Points on a hilly landscape, in no order, each with its height.
From any point a climber steps to the highest of the 2 points nearest to it. It stops when none of these is higher. Distance is the straight distance between rows; heights are no part of it.
nid: [-43.5  53.0 -10.1 -25.0  20.3 -31.6 -75.7  31.5  42.5   6.4  48.3  20.6
  48.1   5.2  61.9  14.0  -3.9  -4.1  30.7 -34.3 -51.8 -35.3 -26.5  21.8
 -27.7   6.7  -3.6  12.4 -12.5]  height 1.00
Fadi: [  6.0  -3.6  -0.6 -46.1 -13.0  20.4  14.8   2.2  22.4  10.0 -20.3  -3.2
 -15.4  25.8 -24.4 -22.4   1.1 -20.0  -9.1  28.4  41.7 -13.8  12.2 -19.2
  13.5  22.3 -13.9  -1.2  20.6]  height 1.24
soz: [ -2.4  -7.0   3.3  16.0  25.1  33.4  58.0 -19.4 -22.7 -15.6 -13.5  -4.3
  20.8  -7.0  -0.2 -26.8 -22.3 -44.4   4.7  33.6  31.9 -61.6  21.4  33.5
 -25.6   5.9  13.0  -2.0 -17.1]  height 4.97
Zama: [ 19.6 -34.2  -0.5  -3.3 -31.0  28.1  47.2  -0.3 -49.5   2.6 -39.8 -18.2
 -22.1  -0.9 -32.4  23.7 -16.6  22.3   3.6  -3.4   7.0  32.4  -1.4 -28.4
  29.3 -30.8 -12.5  15.8   7.5]  height 7.03
dis: [ 21.5   4.7  23.2 -16.3  17.0 -30.5   8.0 -35.6   9.9  -5.9  -7.4  18.3
  -7.2   6.7  13.2   0.0   3.0  40.2   5.6 -32.0  25.0   8.9  30.7  10.1
   7.1   1.1 -33.7 -13.1 -76.9]  height 6.13
Filof: [-20.5  -3.7 -27.2  27.8  -7.4 -19.9 -50.6  58.7  13.3  27.9  50.3 -23.8
   5.7 -21.5 -12.8  18.2  31.7   9.8   2.2 -35.4 -49.3  20.6 -45.8  12.5
  24.2 -14.7  37.0  -4.6  59.4]  height 3.87
nalid: [ 21.9 -32.6  10.4   1.0  32.3  22.7  52.3 -38.6 -54.5  -4.0   6.1   5.5
  31.9   2.7  14.8   9.9 -34.7  15.3 -12.9  -1.9  39.5 -29.2  25.2  31.3
 -22.9 -35.5 -26.5  15.6 -45.8]  height 4.33
Kemo: [ 25.1   1.7 -52.1  31.6 -16.6  40.1   3.4   2.9  24.1 -22.9  -0.4 -19.2
 -52.5 -19.3 -36.2  34.2  15.3 -37.2   3.2  19.7 -36.9  15.8  16.1  23.4
   5.6  21.6  27.1 -16.0  62.3]  height 5.84
Ror: [ 37.1 -30.6 -13.0 -57.6  -6.2  17.4  43.8 -25.4 -32.2  -7.4 -50.7  -1.2
  -4.1  -0.6 -38.2  26.3 -46.2   2.4 -15.3  -4.5  16.3  -4.5  34.2   8.3
 -12.7  -7.1 -43.8  20.1 -49.4]  height 3.79
nisog: [  7.8 -18.8 -13.8  52.8 -35.0   4.8  24.9  16.6 -11.5  16.9 -10.7 -20.2
 -29.8 -26.4 -56.2   4.0  31.4  10.4  -2.1 -10.0  -1.2  23.2 -10.8  -6.2
  54.9   0.7  36.6   6.8  29.0]  height 3.21
vego: [  5.9  -0.6  28.3   4.7 -28.1  11.4  67.7  -9.5  -1.9  18.0   1.2 -21.0
  -7.5  11.8 -17.7 -35.4 -30.5  13.6  13.7  25.7  28.5  -9.3   8.9 -13.1
   9.0  13.6  -0.6   6.6 -41.7]  height 6.71
Nuf: [-36.0  15.1  20.1  38.9  19.7 -14.7 -34.5  27.6   2.3  12.3  46.8  29.5
  44.6 -22.7  46.7 -18.0  -7.8  16.2  12.2   5.8 -20.5  -2.0 -43.5  -8.4
  -8.3  37.8  22.8 -29.2  -9.7]  height 3.60
fofop: [-36.9  29.7   8.8 -11.1 -20.8 -40.8 -27.1   3.0  49.0   9.4  22.8   3.5
   3.4 -31.0  11.0 -22.9   8.4  -1.1  -5.6 -23.7 -11.0  -0.4 -17.4   6.7
 -13.3  37.6  -7.3   0.2  -4.3]  height 3.97
tet: [-31.4  36.9  -0.5 -22.6  31.6 -54.4 -71.6 -10.6  29.3   9.5  27.9  26.8
  19.3   2.8  47.6  30.0   7.1  16.8  14.3 -36.3 -35.4 -22.2 -13.0  33.0
 -28.2 -19.7 -14.4   3.9  11.3]  height 1.43
Karu: [ -2.7  -1.9 -46.1  37.7  -4.4   0.4 -44.9  19.9  43.5  15.5  45.6 -30.9
 -34.5 -38.3  -5.8  38.2  59.7   7.6  18.9 -31.1 -44.8  51.8 -21.3  29.1
  29.2  18.9  26.0 -19.7  88.7]  height 3.64
buzo: [ -0.5 -23.3   8.8  15.5   7.3  18.4  13.0  25.9 -26.9   4.6  19.7 -11.3
  -6.9  -4.3  -3.7   8.7  12.9   6.7 -13.1  -3.4  20.9  43.0 -32.5  10.7
   9.7 -15.0  21.2 -15.1  66.7]  height 3.08
Famu: [-35.3  -3.1   0.2  29.1  -1.8  -9.5 -58.0  58.8  23.3  -7.3  44.8  43.8
  44.0 -45.0  28.4  -9.4  -4.0  -7.8 -13.1  -7.4 -35.4  11.5 -52.0 -22.9
  14.5  19.3  22.4 -29.7  17.2]  height 3.14
zemog: [-10.7  34.9   4.4  12.8  32.4 -27.6 -48.0  -7.2  38.9  18.2  36.8  30.2
  30.2  19.7  51.4   8.5  28.4   5.1  11.2  -6.1 -33.1  -5.1 -28.2  12.3
 -39.3   5.6   8.7  -7.8   4.9]  height 1.09
tadon: [-11.1   0.8  28.4  31.6  34.5  17.6  -4.1 -34.1  11.9   0.2  24.0  -7.4
  25.5  32.7  31.0 -38.9  17.3 -17.5  -0.4  35.9  16.8 -42.1  -3.2   2.3
 -37.8 -19.9  10.2   2.8 -30.2]  height 8.40
Nakuz: [  4.9 -23.7   3.4  15.8  25.8  25.1  60.2 -41.9 -42.5   1.7   0.9 -15.9
  38.2  16.2   6.7 -12.2 -25.7 -14.9  15.2  13.3  37.2 -55.6  14.3  36.6
 -12.2 -19.6  -0.6  11.8 -33.7]  height 4.55
vaka: [ 49.3 -27.9  -0.1 -21.6  27.1   3.0  18.8 -61.8 -24.4  -7.4 -30.5  20.1
  18.8  -4.7 -13.7  29.3 -12.6  20.4 -27.2 -29.8  30.2 -11.0  42.1  18.8
  -0.7 -28.7 -32.5  33.4 -84.7]  height 4.10
Rul: [-33.1  28.4  10.7 -27.7 -18.4 -10.1 -42.1  24.3  51.1  38.4  51.2 -16.7
  13.6  22.8  27.6 -22.9  -2.2   1.0  -2.2  -1.1 -26.0  -2.4 -23.9 -33.9
 -10.2  -0.3  11.9   8.1  25.6]  height 2.81
fudil: [  9.7  26.5   0.9 -32.1  -6.3 -23.0  14.4 -24.0 -12.8 -37.3 -36.2 -11.1
  -9.7 -28.2 -35.8 -28.3 -20.6 -22.6 -19.5  -6.2   9.8 -13.6  27.7   5.9
 -23.6  38.1 -36.3  28.6 -60.1]  height 4.95
kigat: [ -4.7  -8.8  -1.2  32.4  52.4  12.3 -38.6 -41.2  23.3   1.5  37.7  29.6
  30.6  14.5  32.3 -30.6  29.0 -38.9 -14.3  37.3   5.1 -39.9  -6.7  10.7
 -57.6   6.7  10.9   5.2 -16.6]  height 6.59
Bunid: [ 22.8   6.1  22.3   8.0  37.2 -12.8  18.5 -31.9 -13.6 -15.7 -15.9  16.0
 -11.5  23.1  20.9 -20.5  21.0  17.9  11.5  -7.1  23.2 -15.3  24.0  -8.2
  20.2   7.5 -19.7  -3.5 -75.0]  height 6.42
tirun: [ -1.3 -30.3  51.3  -4.8  -4.5  15.9  19.7 -18.0 -23.3  -0.8  -4.4  -9.5
   7.4  52.0   5.4 -44.6  -7.7   8.7  13.5  35.2  36.8 -10.6  16.2 -27.4
   4.2 -33.1 -10.8  11.4 -33.3]  height 6.04
nepa: [ 32.3  19.9 -35.7  -4.1   5.0  32.7   8.1  -0.2  36.8   4.4  21.1 -22.8
 -50.8  11.1 -28.8  44.0  -0.5  -6.7  21.5 -19.1  23.9  35.3  26.9  54.2
  28.1  24.0   1.3 -39.1  66.2]  height 2.85
kebub: [-45.9  56.2  -8.3 -36.2 -46.1 -28.8 -45.8  11.1  56.6   9.1  43.4 -23.1
   1.6 -51.9   0.3 -31.1  14.0  -8.3 -32.5 -36.2 -36.5 -14.8  -6.3 -14.6
  -6.6  48.7 -17.6  20.1   6.4]  height 3.58
nali: [  9.2 -10.4  18.4 -21.4  14.2   4.1  24.6  -7.2 -25.2  -2.1 -25.1  11.6
   1.1   8.6   6.8  -7.5   0.1  12.3 -15.6  -1.2  20.7  11.1   9.4   3.5
  -5.3 -15.8 -16.9  -2.2  -6.4]  height 4.69
Las: [ 46.8  15.3 -24.4 -21.1  -5.8  -1.1   5.9 -18.7  28.4  16.3  12.1  10.9
 -33.7  36.6 -18.8  46.7  -0.1   9.3   5.0 -10.0  17.1  27.1  31.2  44.2
  14.4   5.0 -25.4 -22.6  40.6]  height 2.71
dasem: [ -3.8 -11.4 -20.1  41.4  -2.3   2.0 -45.3  34.8  22.0  34.3  53.3 -27.7
 -14.9 -13.3 -13.9  27.0  43.9 -11.2  12.4 -22.3 -28.8  52.0 -37.7  -1.0
  36.7   5.3  43.2 -17.8  77.9]  height 3.78
tiza: [ 42.8   3.3 -30.1  25.2  13.8  38.9  28.7  15.9  -5.0  -0.6  34.1 -33.6
 -36.8  -0.4 -26.8  61.2  -6.4  12.1   6.5 -14.8  13.3  43.5   9.7  44.3
  25.7  18.4   9.0 -19.6  57.7]  height 2.96
Dilud: [  1.9 -43.7  27.0 -24.9 -37.0  33.5  39.4   8.9 -19.5  16.4 -20.6 -17.0
 -16.9   8.2 -25.6 -22.6 -24.0   8.1  -2.8  15.5  18.3  17.1   0.6 -32.5
  12.6 -19.6  -6.1  18.4   8.3]  height 7.56
neno: [-27.7  19.5  20.8  18.3  -2.7 -43.3 -10.8  33.3   5.1  -6.5  11.0  10.8
   3.3 -34.7  26.4  12.3  -2.9  39.2 -13.3 -19.2 -13.8  30.4 -31.7   0.8
  -5.8   2.1   0.3 -12.0  -2.9]  height 4.34
buli: [  4.5   9.5   4.8  -9.9 -21.1  -5.9  36.4 -21.0   2.0 -23.0 -17.9 -27.9
 -11.1 -18.3 -18.4 -28.3 -27.7  -5.9   3.0   9.9   7.7 -12.5  22.3 -18.3
 -35.6  41.8 -14.0  37.5 -66.1]  height 5.52
Gavav: [-10.4 -15.4 -21.1  -6.5   3.6  41.8  47.2 -19.4 -66.6 -46.4 -61.3  -7.4
   9.5  -9.8 -19.7  10.0 -42.7 -40.7   2.1  45.6   2.8 -46.1  18.2   6.1
 -22.2 -13.6   9.9   8.2  -8.1]  height 4.85
potap: [-10.3  -4.5 -21.4  41.6 -34.8 -18.0  -8.4  25.9  19.9  12.3 -12.4  -1.1
 -39.8 -47.6 -35.8   8.4  32.5  24.4 -10.8 -25.0 -28.0  35.6 -17.3   2.1
  39.3 -12.7  23.7  -6.5  30.2]  height 3.25
bul: [-24.8  31.5   3.3 -55.5  -3.9 -41.3 -25.6  -0.2  65.3  20.1  -1.2  21.9
 -17.9  10.7  12.4  -9.4  29.3  15.4  -7.0 -17.2   7.1  -0.5  14.0  13.5
  27.1  17.3 -28.8 -30.2   7.1]  height 2.16
teki: [-14.2 -25.1  -1.4   1.4  23.7  22.5  32.4 -23.5 -50.0 -41.9 -40.1  -3.1
  24.2  -3.7 -10.2 -22.6  -9.3 -49.6  -7.5  52.3  16.7 -61.5  12.6  11.3
 -23.0 -23.0   2.5  14.1 -22.1]  height 5.90
lub: [ 34.5   1.7 -11.2   8.3  30.0   7.5  35.0 -37.6 -51.0 -28.9 -69.2  47.0
  -0.8  -3.7  21.0  29.2   5.8  -7.0  11.1  16.5  23.8 -54.6  26.1 -21.9
  19.4  -1.8  11.3  -7.6 -48.4]  height 8.88
raled: [ 54.8 -47.9   5.5   0.7  49.9  24.2  31.9 -52.8 -43.8  -8.7  -4.9   1.6
  25.4  14.6  -2.5  20.8 -25.4  28.7 -10.7 -23.5  42.7 -34.1  34.8  16.7
   3.4 -43.0 -19.7  29.3 -77.7]  height 4.20
kudev: [-32.8  10.0  18.3  23.2  -0.9 -42.0 -61.6  40.6   7.7 -28.6  -1.8  42.3
  15.8 -39.5  28.2 -20.1   0.9  -5.8 -19.1  -1.3 -36.1   2.3 -33.4 -30.2
  17.4  13.5  -1.6 -27.6   6.6]  height 2.69
Dele: [  5.1 -17.2   8.4   9.0  42.0  18.0  24.1 -41.1 -38.0 -21.6 -23.2   9.1
   6.6  44.8  11.0 -33.7  20.3 -19.5  27.3  43.6  28.8 -53.6  28.0 -17.1
 -16.1 -25.3   8.3   9.9 -55.2]  height 7.77
besid: [-11.4 -13.5 -12.0 -22.9 -47.1  26.8  -1.1   3.9  32.6  16.8  23.0 -34.9
 -20.7  20.5 -11.5 -23.5   6.2  -2.4 -15.2  28.9  -3.6  12.2  -1.7 -21.2
  -1.7   0.0  14.1  29.2  39.5]  height 2.05
das: [-26.8  28.3  21.2   2.5  26.7 -46.4 -54.9  43.0  -4.4 -34.3 -10.0  37.8
  31.1 -12.9  67.3  10.6   5.0   7.3 -10.0  -2.6 -31.3  10.5 -28.0 -21.7
   3.6 -10.2  -8.2 -18.8  -8.0]  height 2.34
vavi: [  1.0 -43.2  44.1 -33.4  11.8   9.2   8.7 -17.5 -19.4  32.6   4.7   7.9
  21.5  63.2  17.3 -23.8 -13.1  24.4   2.3   3.1  47.8   5.8  33.8 -17.5
  14.1 -32.0 -30.2   1.4 -10.5]  height 5.32
pezar: [-28.9  -6.1  39.0 -37.9   5.1  -4.9 -18.1  17.3  30.1  39.5  54.5 -27.4
  38.2  40.6  26.7 -15.4 -31.6   7.2 -27.6 -23.4   0.9   2.9  -6.2  -8.7
 -13.3 -24.8 -16.8  11.8  -6.8]  height 3.31
lag: [-39.4   1.7 -39.5   0.9 -22.4 -32.9 -40.5  32.4  30.0 -12.0  35.8 -31.7
 -27.4 -54.4 -45.5  23.3  35.0  16.7 -23.5 -54.8 -44.8  44.2 -10.0  36.7
  29.3   8.8  11.1 -10.1  40.6]  height 3.39
numog: [-24.1  29.0  -8.6 -30.6 -17.5  -8.2 -30.9  17.1  46.2  14.1   2.8  19.9
 -13.8 -21.1 -15.0 -19.5  25.2 -12.2 -20.5 -15.0   8.2  11.4   0.6  -1.9
  33.8  38.9 -10.2 -36.9  43.1]  height 1.85
Kes: [  4.8  25.1   9.0 -40.3  17.8 -37.3 -39.5 -10.3  52.1  38.0  13.5  27.1
   7.5  27.5  23.9  20.3  18.0  26.7  -6.3 -26.7  20.6   1.8  10.6  29.4
   2.0   5.6 -27.6 -25.9   0.2]  height 2.40
nof: [-14.6  18.8  22.4  -6.5  25.8 -46.2 -61.1   2.9 -26.8 -29.5 -29.5  32.8
   9.4   5.8  38.9   3.5  18.3   0.9 -10.0   0.7 -28.9  -3.5  -4.0 -32.0
 -26.6 -42.6 -15.0 -12.9 -30.0]  height 2.04
dum: [-15.3   5.0  35.4  34.5  50.9 -11.5 -15.3   5.0 -13.2  -2.4  25.5  43.5
  41.1   1.1  48.8 -15.0   3.7  -0.8  -6.1   5.2  26.1  16.8 -25.9  -1.8
  -3.5  23.6  14.5 -36.7  -7.0]  height 3.91
Bogum: [  0.0  25.1  -9.6  -8.1 -27.5 -34.6 -25.5 -19.0  35.6   9.1   4.0 -11.4
 -20.0   3.3  -1.6  17.4  -5.0  19.9 -11.8  -4.0 -41.1   0.2  -8.9  -6.4
 -57.5 -26.1 -11.4  26.9   9.6]  height 6.21
Gen: [ -1.2  15.9 -43.4   9.6  -4.2  -9.8 -26.5  16.0  46.1  -3.2  48.6 -19.0
 -26.9 -53.9 -20.0  27.9  36.6   7.5  -9.4 -38.2 -38.4  42.9 -10.8  36.3
  12.0  32.1  10.5  -6.7  61.2]  height 3.48
zired: [-34.5 -12.0  34.7 -15.6  22.6 -17.1 -20.5  16.1   1.6   9.4  39.1  -6.7
  42.2  31.2  36.3  -9.6  -6.0   7.6  -6.5   5.7   6.3  -3.2 -31.5 -18.5
 -24.6 -26.1   5.7   5.6  -1.6]  height 3.53
sul: [-24.8  33.1 -11.3 -13.8   5.6  -7.1 -65.3  45.1  31.4  27.1  49.0  -2.0
  49.7  10.1  50.5  20.5 -19.6  -1.9  31.1 -31.5 -65.9 -13.1 -53.5   9.3
 -28.4 -28.1  16.3  20.5  17.0]  height 0.53
zute: [-15.9  -5.2  11.7   5.4 -33.9   7.2 -19.7  14.5  37.6  24.2  32.1 -29.8
  -1.7   9.6   4.8 -32.7   8.5 -13.1  -8.0  21.3 -14.3  -6.0 -28.6 -47.0
 -18.3 -12.8  23.5  28.7  40.9]  height 2.42
momav: [ 14.0   3.6   1.5  39.2  34.1  -7.5 -29.7 -16.7 -10.6 -33.6 -11.7  63.3
  16.9  -7.1  32.9   0.3  11.5 -20.4 -25.5  31.7   1.0 -13.4  -7.5 -14.7
 -13.3  -5.8  -6.3 -22.6 -11.3]  height 5.01
Sivu: [ 35.5 -18.7 -18.1 -43.8  11.7  12.7  45.0 -34.3 -46.4 -24.1 -52.6   6.8
  16.1 -13.7 -18.3  45.0 -33.0   1.2 -20.7 -34.9  13.5 -21.5  53.2  22.8
  -3.3   0.1 -46.9  32.2 -77.9]  height 3.92
leda: [ 18.1  19.7 -45.1  31.9 -17.3  22.8 -18.4 -14.0  35.3 -15.5  15.1  10.0
 -33.0 -27.3 -10.9  17.3  12.2 -33.2  -1.4  28.8 -67.7  11.7  -7.9  15.6
 -32.1  26.3  18.1 -11.0  60.6]  height 4.45
Zot: [  2.9   9.5  -9.1  10.7 -24.0   5.1 -28.8  -3.6  39.5   2.3  -8.1  14.8
 -25.8  -6.4   0.6  -2.4  18.1 -26.6  -3.1  51.0 -47.5  -3.3 -13.0  -6.1
 -49.0   4.0  11.8  12.8  47.7]  height 4.84
zur: [ 41.9   3.6  -6.0 -30.8  14.8 -21.7 -17.7 -34.3  33.0  31.0  18.5  22.4
  -5.2  45.9   7.8  43.7   6.5  22.1  -8.7 -18.4  32.1  15.9  19.4  39.2
   4.7 -22.6 -26.3 -13.5  24.4]  height 2.57
gusos: [ 11.4 -32.1   2.1 -42.9 -22.3  49.8  69.3  -1.0 -61.4  10.5 -31.9 -21.1
   7.0  47.7 -37.8  -4.9 -44.8 -10.0  53.8  18.7  47.0 -24.3  32.0  -5.7
  59.1   9.5 -27.9  -6.0   5.2]  height 3.56
logiz: [  8.6 -24.8  -0.5 -63.7  -5.9  25.5  49.5   6.9 -32.5 -29.9 -64.2   0.6
 -17.6  -1.0 -30.0 -11.7 -17.8  -5.1 -14.2   1.7  25.6  17.3  28.2 -17.3
   0.3   6.5 -38.8  10.8 -22.3]  height 4.09
Pono: [-26.2  -0.3   9.3  12.1  10.2 -12.7 -21.6  41.0   5.0  21.7  45.3 -20.2
  47.6  -1.7  41.9  -4.3 -28.4  14.3   0.7   0.4 -26.9  19.1 -70.8 -11.1
 -20.4 -33.5  23.3   1.6  14.2]  height 3.81
Suven: [ -0.3  18.4 -17.4  33.8 -45.2 -17.6  -9.9  -1.8  20.5   2.9  -4.1 -20.2
 -16.4 -36.2 -20.6  12.2  -2.7  16.1  -7.5  -2.8 -53.1  18.3 -25.4   4.5
 -37.5  -4.8  13.0  30.5  18.7]  height 5.86
Nimef: [ 11.8   6.5   3.5  26.7  -7.6  12.7  55.6   0.6 -44.8  -4.4 -49.1  10.5
   0.1  21.8   2.8 -11.5 -21.8 -19.9  63.0  23.4  15.3 -48.4  24.3 -15.0
  18.2  23.7  21.1  -8.6 -55.7]  height 5.09
Zap: [ 18.9 -29.4 -33.0  44.7 -14.0  31.1  49.9  26.9 -42.8  16.3  -2.9 -38.7
 -31.1 -24.6 -61.6  21.9  17.5  -1.7   6.3 -24.6  16.8  26.3  -9.6  14.5
  51.7   0.8  36.0  -4.3  43.1]  height 3.19
Zafo: [  8.2 -21.8   0.7 -50.4 -23.1  31.1   8.9  -2.5  29.4  18.0   9.2 -26.8
 -23.9  43.9 -37.1 -20.3   8.7 -26.6 -16.3  21.5  29.9  12.7  16.3 -15.5
   1.7  -0.2  -0.2   8.8  58.4]  height 1.63
bupo: [ 28.6  21.9 -17.6  15.5  17.8  -6.9  18.5 -19.1 -40.8 -27.4 -56.6  52.8
  -7.9  -8.1  11.8  23.2   7.1 -28.7  -9.2  23.6  12.4 -19.4  19.2  11.7
  -0.8  20.0   3.1 -14.1 -16.6]  height 7.22
Tif: [ 25.0  -4.6 -53.2  21.6 -28.4  35.1  26.6   7.6 -12.1 -14.2 -30.8 -19.3
 -48.1 -16.5 -38.1  29.4  -5.0 -24.8  12.2  11.9  -8.7   9.0   7.5   4.9
  23.8   4.4  32.7 -10.1  44.8]  height 6.38
pip: [-16.6  40.6   3.9 -22.0   6.7 -65.9 -60.3 -17.4  22.8  -8.0 -16.9  25.2
   3.3  11.5  41.8  16.7  25.7  12.3  -8.4 -13.8 -33.2  -9.3   7.8   5.1
 -27.0 -29.3 -22.0  -3.1  -6.6]  height 1.75
dofa: [ 11.5   5.8  -7.8  33.2  13.1  -9.2  -2.5 -17.7  -9.0 -35.3 -47.2  51.7
   1.5  -8.1   8.7  -8.6  12.7 -40.3  -7.1  39.3   8.9 -26.6  11.7 -27.0
 -19.6  11.1  13.2  -9.3 -25.0]  height 6.01
kal: [ 20.0  -7.9 -15.0   6.2  -7.8   6.9  29.1  14.5   4.2   3.1  23.1 -20.7
 -28.3 -12.3 -27.2  33.1  -4.9  23.9 -16.5 -16.9   6.7  50.7  -1.2  20.7
  11.1  -3.1   3.3  -8.7  38.8]  height 3.00
Sus: [ 30.2 -22.3 -32.0  30.8 -21.8  42.1  39.3  14.5 -42.1 -23.3 -45.5 -24.4
 -27.5   7.2 -41.8  38.8 -14.9 -13.8  39.2  22.6  -7.3  15.7  -0.4 -19.5
  24.9 -22.1  34.0  -1.4  30.6]  height 6.70
vuf: [-10.9  31.6 -13.8 -19.8 -30.7 -30.4 -42.2 -27.9  45.1  -6.8 -16.1   1.8
  -7.1  -2.7  13.8 -19.4   6.6 -14.1 -10.5  23.6 -49.4  -0.8   2.1 -11.0
 -57.3   1.3   3.6  25.9  13.0]  height 7.75
zozu: [  4.7   5.7  -1.0 -47.1 -15.7  -7.3  19.4   9.5 -22.2 -37.6 -46.5 -10.5
 -18.4 -37.9 -41.3 -20.5 -15.1 -11.8 -30.0 -13.1  14.4  14.6  21.2   2.2
 -17.1  31.3 -34.1  28.0 -17.2]  height 4.48
sumam: [ 13.0   7.6   5.1  41.1 -16.3   2.2  35.2  -1.5 -17.9 -18.2 -40.4  21.9
 -21.7   5.5   1.1  -8.2   0.2 -20.9  38.1  38.6  -1.6 -21.7  11.7 -29.2
   2.2  10.8  17.4   2.5 -35.3]  height 5.00
fosiv: [-38.1   4.7 -21.0  15.1 -45.8 -47.0 -41.8  18.4  22.4   3.7   5.2 -10.8
 -31.9 -57.4 -22.7  13.1  22.4  36.8  -9.4 -33.7 -55.8  28.2 -11.7   9.0
  29.9 -10.7  10.3   8.7  27.2]  height 3.32
refu: [  7.0 -28.3   7.9  36.6   1.0  34.3  37.7  32.9 -55.6  15.2  27.7 -23.0
  -3.5 -10.0 -36.6   7.7   2.8  -1.2   6.4  -7.6  23.6  30.2 -24.9  33.4
  40.4 -10.7  24.7  -5.9  55.2]  height 3.16
Susof: [-30.8  25.1  16.3 -34.1   6.1  -4.7 -38.6  30.7  52.3  43.1  76.1 -28.3
  39.7  33.1  42.7  -9.1 -17.0   7.9  11.7 -36.5 -14.7  -6.3 -30.0  -4.7
 -17.4   3.9  12.2  15.4  -4.7]  height 3.10
sovi: [ -9.0 -11.5  18.9  53.7  35.4   1.3 -24.5  15.8 -29.8 -24.9   6.9  60.9
  47.5 -18.0  34.3 -12.8  -8.6  -7.6 -21.0  40.0   9.0  11.0 -23.1 -12.1
 -14.2   5.6   6.9 -34.6   5.2]  height 4.31
taruf: [ 41.9 -38.2 -28.9   3.6 -30.5  52.9  42.1  21.6 -57.1  -8.1 -38.5 -41.0
 -28.0  10.3 -45.0  40.3 -15.8  14.4  12.6  -3.3   6.6  44.2  16.1 -16.6
  48.6 -33.1   0.2  -4.9  37.4]  height 6.89
todu: [-23.5  -8.6 -13.9  10.2  14.1  -4.0 -36.3  40.6   8.8  15.9  49.5 -32.3
  36.7 -15.1   9.4  17.9  -6.1  16.5 -11.9 -31.8 -27.5  29.1 -69.7  12.9
 -11.3  -8.0  24.8  15.5  47.5]  height 4.00
nas: [-19.8   3.5  39.5   7.5   0.1 -10.0  13.5  15.2  -3.1   5.1  -1.9   5.1
 -10.2 -14.1   8.8 -23.7  -1.2  18.1 -10.5  -0.6  10.9  21.0 -11.7  -5.2
  -4.8   5.7  -5.7 -17.4 -16.4]  height 4.47
pivar: [ -4.0  21.8  29.7  13.8   4.7 -42.1 -12.4 -14.2   1.2 -11.3  -7.3   4.6
  -6.9  -6.2  25.2 -13.2 -20.2  45.2  -6.0 -28.4  -1.7  10.5  14.3  -8.7
 -20.5 -13.1 -34.0  -5.7 -70.8]  height 5.91
sene: [ 30.7 -40.6  31.9 -36.5   5.1  -7.5   4.5 -15.2 -15.1  12.2 -23.7   0.0
   5.3  36.9   4.7  10.9  -2.7  21.3 -14.0 -11.8  26.1  23.6  21.3 -20.7
   6.7 -33.3 -26.3   8.9 -34.1]  height 4.93
Vebop: [ 12.2  -1.3  24.0   8.7  -9.1  33.8  58.9 -13.9 -36.0  17.1 -25.6  -8.7
   2.9  26.5 -10.2 -38.4 -20.1 -14.3  41.7  31.9  40.3 -42.5  24.7  -7.0
  22.2  26.0   9.3   0.9 -23.6]  height 5.87
dus: [  5.8 -13.9   4.8  -2.1 -38.0  13.1  56.3  -3.6   1.2  -2.6 -24.1 -38.6
 -10.1  -7.1 -41.2 -26.2 -35.1  -1.1  29.0  10.1  11.6 -18.6  19.1 -19.5
  11.5  29.3  14.7  36.6 -51.1]  height 6.17
tagi: [ 24.0 -26.4  22.4   7.2  48.3  25.7  33.2 -36.7 -51.1 -13.0 -19.0   6.0
   7.8  34.8  17.2 -19.8  20.5   3.2  17.5   1.8  48.5 -35.6  36.1 -15.4
   9.1 -12.1  -7.9   4.8 -76.5]  height 6.87
safoz: [-40.2  27.9  -2.1   9.9 -13.1 -30.1 -33.6  30.3  30.5  14.9  40.7   0.5
  13.5 -39.2  12.5   4.4  11.3  25.5  -2.6 -37.6 -27.4   5.3 -37.5   8.9
   6.9  24.0  10.4  -6.8  18.2]  height 4.19
vob: [  1.4  19.8 -11.0 -37.7 -25.7  11.6   0.2   3.0  33.7  -7.0 -37.9  11.1
 -27.7 -12.2 -34.5 -14.1  23.1 -27.2 -15.7  16.1  17.5   4.6  25.1  -3.6
   9.7  43.1  -4.3 -21.2  34.1]  height 1.48
Fon: [  8.8 -26.6   6.0 -35.4  -7.0  34.6  50.9 -16.6 -33.3  22.9 -38.6  -9.1
   2.2  39.6 -29.2 -33.6 -24.4 -12.4  41.1   9.0  48.3 -36.4  36.2 -17.3
  53.1  23.3 -22.8   2.4 -35.5]  height 4.63
Suk: [ -9.0  -0.7  33.5  31.9  15.6  12.5  -0.8 -25.5 -14.4 -13.7  -0.5  -3.6
   6.1  49.9  17.8 -53.4  12.4  -5.8  23.1  46.3  10.6 -23.8   6.9 -37.7
 -21.7 -14.6  11.9  -6.1 -48.6]  height 7.13

Call two points neighbours if one is among the 2 nearest of the other. Go from one point of each pair to the other, from neighbour to neighbour, staying as high as possible. Name the lowest point that can't be avoided.
lub, teki | Ror
Dele, vego | sumam
Dele, tadon | Suk
vuf, Dilud | leda
lub, tadon | momav

For each start below, name the point where the climber stops.
leda | Dilud
Sivu | teki
Ror | vego
nid | lub
tiza | todu
numog | todu
Famu | lub
fofop | tadon
kebub | tadon
zemog | lub
